Each row is a point on a landscape with many valleys, with its height.
A ball rolls from a point to the lowest of its 3 nearest points, and stops where none of them is lower. Distance is the straight distance between rows; heights are no part of it.
doz h=32.1:  97 204 155  96  99  46 148 162 151 110 128 140 137 135 155  97 176  84 121 180
Lesu h=66.0: 157 166 126  59 155 112 153 105 122 142  98  85 160 150  97 129 143 169 109 133
kidir h=74.9: 152 134 107 106 155 148 132 123 124 108  95 107 154 148 102 134 111 130 108 128
nobor h=72.8: 115 103 103 133 154 178 105 133 130 101 140 141 130 138 120 155  98 102 116 131
radi h=32.0: 114 138 130 173 106 105 133 165 105 133 134 162 116 111 134 108 155 111 149 162
dok h=23.7: 102  78 146 110 142 195  73  76 141 122 162 125  96 133 146 143  34 133 127  63
Vefab h=45.8: 138 112 117  97 161 173 109 101 146 105 101  87 152 161 112 138  92 121 101  92
bova h=20.6: 140 184 131  63 148  78 168 101 102 159 122 105 130 110 122 123 160 194 107 136
muna h=60.1:  97 128 114 132 144 148 107 164 141  99 156 154 143 142 131 150 129  70 109 160
Pove h=78.2: 129 103 116 156 132 160 128 132 116 117 116 133 127 133 121 138 116 127 123 128
kiz h=29.4: 138  85 120 108 149 175 112  86 151 122 112  94 139 155 120 134  67 130 114  72
zil h=3.8: 124 178 116  98 136 109 141 170 133  97 121 122 167 154 116 120 155  88 104 167
Pogus h=85.4: 122  97 137 209 107 107 111 163  90 161 137 152 100  93 118 122 142 123 165 125
pagev h=19.4: 120 146 125 150  94  95 135 164 116 119 129 154 120 119 136 104 158 107 141 163
gazur h=77.3: 114 105 114 165 123 146 109 150 125 120 148 154 119 116 133 148 124 108 136 144
zamus h=76.5: 129 137 106 100 156 155 106 147 129  88 105 114 166 157  97 148 121  91  88 133
valuf h=58.9: 155  69 133 176 115 144 126 103 139 159 126 119 112 120 138 126 116 172 152  73
dami h=71.7: 144 171 113  67 153 122 137 134 111 122  94  90 162 152  95 136 152 135  99 143
vove h=62.9:  86 108 125 166 117 148  96 167 130 108 169 171 116 122 137 151 128  81 125 157
Tizol h=66.2: 148 105 123 137 130 154 139 108 122 136 108 120 133 125 126 139 121 160 132 122
libuk h=77.9: 116  83 131 199 118 146  95 155 101 149 146 154  97  92 115 141 118 120 165 129
Vumip h=14.3:  98 189 153  94 101  74 138 179 155  91 128 147 153 172 146 102 170  70  92 173
Lipar h=12.9: 123 211 132  74 131  49 159 118 101 146 121 127 127  93 133 107 174 161 118 168
demez h=31.3: 114 166 141 137  86  75 146 173 129 116 138 156 136 131 145 107 166  83 133 173
tikif h=36.7: 114 178 126 121 103  81 151 151 125 114 131 144 143 123 137 106 170 114 134 177
pap h=50.6: 161  97 138 119 132 144 159  83 154 151 112  99 131 143 131 123 122 164 133  77
nam h=16.2: 144 182 130  76 135  86 169 120  96 158 120 121 130 112 114 116 167 178 117 144
zeze h=30.8: 135 157 122 134 111 104 151 149 111 133 119 142 135 123 132 115 158 135 139 166
lovu h=50.7: 142  57 147 190 120 144 119  84 149 166 142 108  87 125 142 119 102 160 160  41
nis h=69.5: 161  92 132 151 119 129 151 112 134 176 114 120 121 118 118 117 133 179 149  99
mim h=61.9: 167 135 131  84 144 118 168 100 129 153 104  99 139 131 122 123 145 181 127 119
gilu h=35.7: 112 206 141  80 113  67 150 145 134 111 128 131 143 129 139 104 174 103 111 177
Pag h=39.6: 146  82 137 146 131 167 129  74 171 139 134  96 112 141 137 124  89 153 138  40
talav h=65.1: 160 125 130 122 128 109 163 117 116 165 105 125 133 118 112 119 146 173 143 120
feko h=32.2: 123 161 116 108 123 103 138 158 127 108 124 145 147 139 129 117 149 100 117 169
Zer h=40.2: 128  72 146 155 123 176 109  77 153 147 155 106  95 128 151 136  69 149 147  42
kono h=57.7: 158 123 127 110 136 137 154  99 125 148 110 109 145 144 125 129 122 169 125 110
Bina h=59.2: 104  88 119 176 123 153  95 146 123 120 152 153 100  98 137 162 111 120 149 139
pav h=20.5: 124 175 141 141  91  67 146 151 104 144 124 147 111  99 139  95 176 123 155 169
nivol h=87.9: 124  85 119 153 134 170 111 114 119 129 139 135 112 120 137 145  99 131 140 115
relal h=46.3: 116  83 124 138 153 179  77 108 124 107 169 145 102 107 133 168  73 111 138 128
mined h=17.0: 130 192 131  99 113  64 159 138  98 137 120 136 122  97 138  98 175 137 138 172
Menar h=84.1: 143 147 121  79 162 145 109 124 126 104  78  78 183 164  98 139 118 128  99 119
muf h=60.2: 129 114 107 116 162 170 105 109 130  95 114 114 158 144 104 154  92 116 102 115
reveb h=41.9: 119 159 115 108 136 130 121 172 146  89 127 131 163 151 117 138 150  72  95 163
Mefuv h=12.0: 119  86 128 119 151 198  86  87 147 103 140 111 118 131 135 147  54 125 117  79
nedug h=17.7: 107 150 119 130 111 115 129 174 131  98 143 156 137 141 141 123 149  80 110 164
lal h=69.9: 141  63 147 203 119 147 111 117 127 170 139 137  88 102 122 133 109 161 158  90
fub h=70.0: 150 162 112  88 133 116 153 124 113 131 101 114 151 131 111 121 143 151 114 149
poni h=36.2:  95 222 171 104  99  23 150 135 143 131 131 143 102 104 166  84 181 105 142 184
biv h=32.3: 122  79 138 119 134 184 104  71 158 125 150 107 103 147 148 127  55 138 123  37
Nisas h=17.9:  93 100 124 148 141 163  68 136 130 111 181 164 105 115 135 172  98  95 141 149
fufa h=10.7:  89 122 122 149 116 128 115 176 134 109 160 163 128 132 140 140 140  71 117 168
Suni h=43.7: 146  76 140 143 130 152 147  78 163 162 125  97 107 141 140 122 103 168 147  46
Zup h=54.6: 138 110 123 171 108 127 129 139 106 138 127 151 111 108 120 130 134 143 152 144
mupod h=66.4: 157  85 131 182 120 129 133 120 112 165 121 128 110 100 119 126 137 164 156 102

For each start below, name the point where the ball stops.
pav: Lipar
valuf: Mefuv
kidir: Mefuv
nobor: Mefuv
demez: fufa
Suni: Mefuv
Zup: pagev
tikif: pagev

Call two points neighbours if one is among the 3 nearest of the other. Go from one point of each pair to the other, from neighbour to neighbour, staying as low as possible. Name the highest point that can't be avoided.
pagev and Nisas: vove
fufa and Lipar: demez
zil and fufa: nedug
pagev and Lipar: pav
